A landscape with many valleys, sampled at points; each row gives a point and its height.
From any point a ball rolls to the lowest of the 5 points nearest to it. It stops when none of these is lower. Distance is the straight distance between rows; heights are no part of it.
gel height 652: [132 182 103 177 102 105 130 142 181 152 115]
Fer height 558: [182 185  71 131 135 136 125 128 107 128 113]
Faz height 544: [124 151  71 163 137 167 143 136 124 108 103]
miro height 430: [ 37  98 139  82 154 140 134 140 117 122 143]
nelat height 425: [ 83 115 104 150 137 165 170 142 133 109 126]
fiz height 460: [ 83 145 123 149 149 146 163 170 156 122 163]
mimo height 519: [ 73 100 160 115 163 124 113 136  84 153 117]
ramo height 486: [192 158  92 103  96 157 130  94 149 110 131]
vob height 299: [127  89 124 136 160 142 121  64 108  88  99]
Neras height 370: [114  91 154  89 119 106 133 179 128 156 115]
rava height 424: [155  94 162 112 129  89 128 121 109 138 143]
masal height 535: [ 66 120 173 102 168 143  93 152 100 160  92]
nunul height 416: [160 103 114 131 137 146 143 103 129  89 111]
Dazu height 625: [ 94 162 133 151 137 122 164 177 165 143 166]
Fami height 197: [ 64  84 147  94 149 124 146 160 118 128 138]
nol height 295: [161 140 181 113 125 117  67 154  91 174 115]
Rina height 520: [ 41 105 115 127 141 162 157 130 133 107 151]
lano height 510: [180 158 116  96  63 132 130  86 157  99 143]
Gerid height 789: [125 177  92 169 163 132 131 155 163 147  99]
begar height 478: [173 113 117 119 158 149 132  79 130  91 117]
Vok height 356: [ 87 103 139  97 131 127 158 182 122 139 141]
vuzer height 525: [187 142  84  95 129 158 132  96 128 103 116]
refor height 138: [ 45 111 160  63 173 153  86 160 135 137 118]
Pade height 447: [117 133 180 127 145 132  83 159  80 167 110]
demig height 518: [182 118 131 107 117 136 132  78 145  98 134]
Bibu height 371: [ 49  70  99 142 158 151 127  66 120 114 122]
buk height 398: [153  98 166 125 152 100 114 102 104 134 137]
zol height 490: [177 194 104 123  54 132 117 106 154  98 138]
lenu height 329: [157 123 188 108 120  89  96 118 105 159 145]
bozat height 468: [104 102 122 148 131 146 173 154 140 111 141]
fezu height 512: [ 99  98 168 120 162  97 115 122  87 144 119]
ref height 554: [122 106 175 139 166 113 102 112  67 142 132]
gibam height 670: [147 117 148 102  46  79 125 120 137 116 152]
vabuf height 414: [ 90 132 185 113 160 153  80 175 114 169  89]
gos height 378: [145 106 170 120 147  92 105 134  90 149 124]
risu height 530: [139  88 137 127 106 107 153 149 128 122 149]
Dof height 762: [147 188  71 146 167 111 120 144 120 154  95]
piz height 718: [105 166  77 178 160 152 144 143 138 133 102]
pud height 312: [142 109 170 100 132  97  95 160 110 173 106]
kemaz height 364: [127 103  98 149 136 162 150 124 125  90 111]
Lisev height 413: [109  77 151 125 149 105 146 134 110 122 128]
mit height 193: [ 86 134 132 120 139 131 163 197 145 133 174]
Godef height 597: [161 101 151 103  82  91 127 105 143 121 150]
babig height 462: [161 136  96 160  90 136 147 131 153 124 134]
Damaf height 794: [111 168 132 168  83  91 140 156 180 162 155]
Bib height 415: [ 40  82 125 124 155 142 145  98 117 115 130]
Vizez height 644: [138  95 139 113  71  95 146 148 134 136 148]
govof height 757: [116 169 128 168 113 105 143 164 192 157 142]
Givi height 552: [107 111 130 113 101 119 161 179 137 152 145]
defif height 706: [154 184  85 173 135 115 123 137 168 152 104]
zubi height 190: [148  95 160 135 168 124 122  78 108 105 130]
Lefab height 346: [156 111 168  87  98  70  92 133 110 157 126]
mib height 466: [172  98 130 129 116 127 131 107 142  90 126]
kovo height 467: [186 135 100 108 117 151 143 104 145  93 120]
laso height 423: [154 136  86 161 117 148 146 136 142 111 119]
gevun height 536: [ 45 112  72 142 142 188 141 111 136  99 125]
Meb height 376: [140 137 186 131 131 152  77 164  92 171 103]
nem height 814: [114 142 129 131  37  78 143 160 142 135 156]
rus height 534: [170 108 166 110 109  99 129  91 138 121 152]
Kimim height 255: [161 140 179 120 142 112  78 150  79 164 124]
rafi height 811: [ 98 145 134 117 106 123 159 208 153 156 172]
veze height 457: [178 161  87 156  97 140 120 124 147 123 125]
Vafas height 556: [159 151 118 133  49 109 130 114 154 109 145]
kep height 298: [106  85 140 147 162 128 131  90 106 107 115]
nezip height 617: [117 160 116 176 131 135 156 159 175 146 146]
bibo height 579: [144 171 109 179  79 106 129 144 169 142 138]
Tapu height 516: [193 172  74 109 120 155 134 113 114 113 120]
dagu height 528: [ 84 137  68 157 144 188 146 129 123 103 103]
Menom height 297: [ 73 110 167  67 159 145 110 183 139 141 103]
ludad height 327: [100  75 107 140 150 151 150 101 121  92 108]
dega height 473: [188 204  77 126  93 129 112 109 142 123 127]
Suvu height 537: [178 116 132 106  85 113 129  86 153  97 145]
Das height 380: [ 69  88 152 136 166 117 116 103  83 141 116]
norum height 326: [126 128 159 156 176 154 110  51  80 106 145]
loled height 496: [170 144 108 136  70 118 126 115 154 106 140]
Lan height 551: [182 123 129 107 148 144 125  72 144  99 127]
Sas height 296: [107  97 141 151 172 142 109  50 100  98 118]
tof height 775: [131 174  74 140 159  96 125 144 174 168  83]
vep height 135: [130 135 172 146 151 146 100 111  42 138 157]
seze height 481: [188 218  69  96 110 130 123  95 117 138 137]

Call two points neighbours if one is among the 5 nearest of the other. Go from one point of each pair to the other, from neighbour to neighbour, staying as low as possible. Name the highest point that can't be avoided.
vep and zubi -> norum
Fami and vep -> Neras
mit and Fami -> Vok

Two balls start at each pair of points below. Name the first point that both come to, or write -.
begar and vuzer -> nunul
Rina and dagu -> ludad
Godef and Vizez -> -
gibam and veze -> kemaz
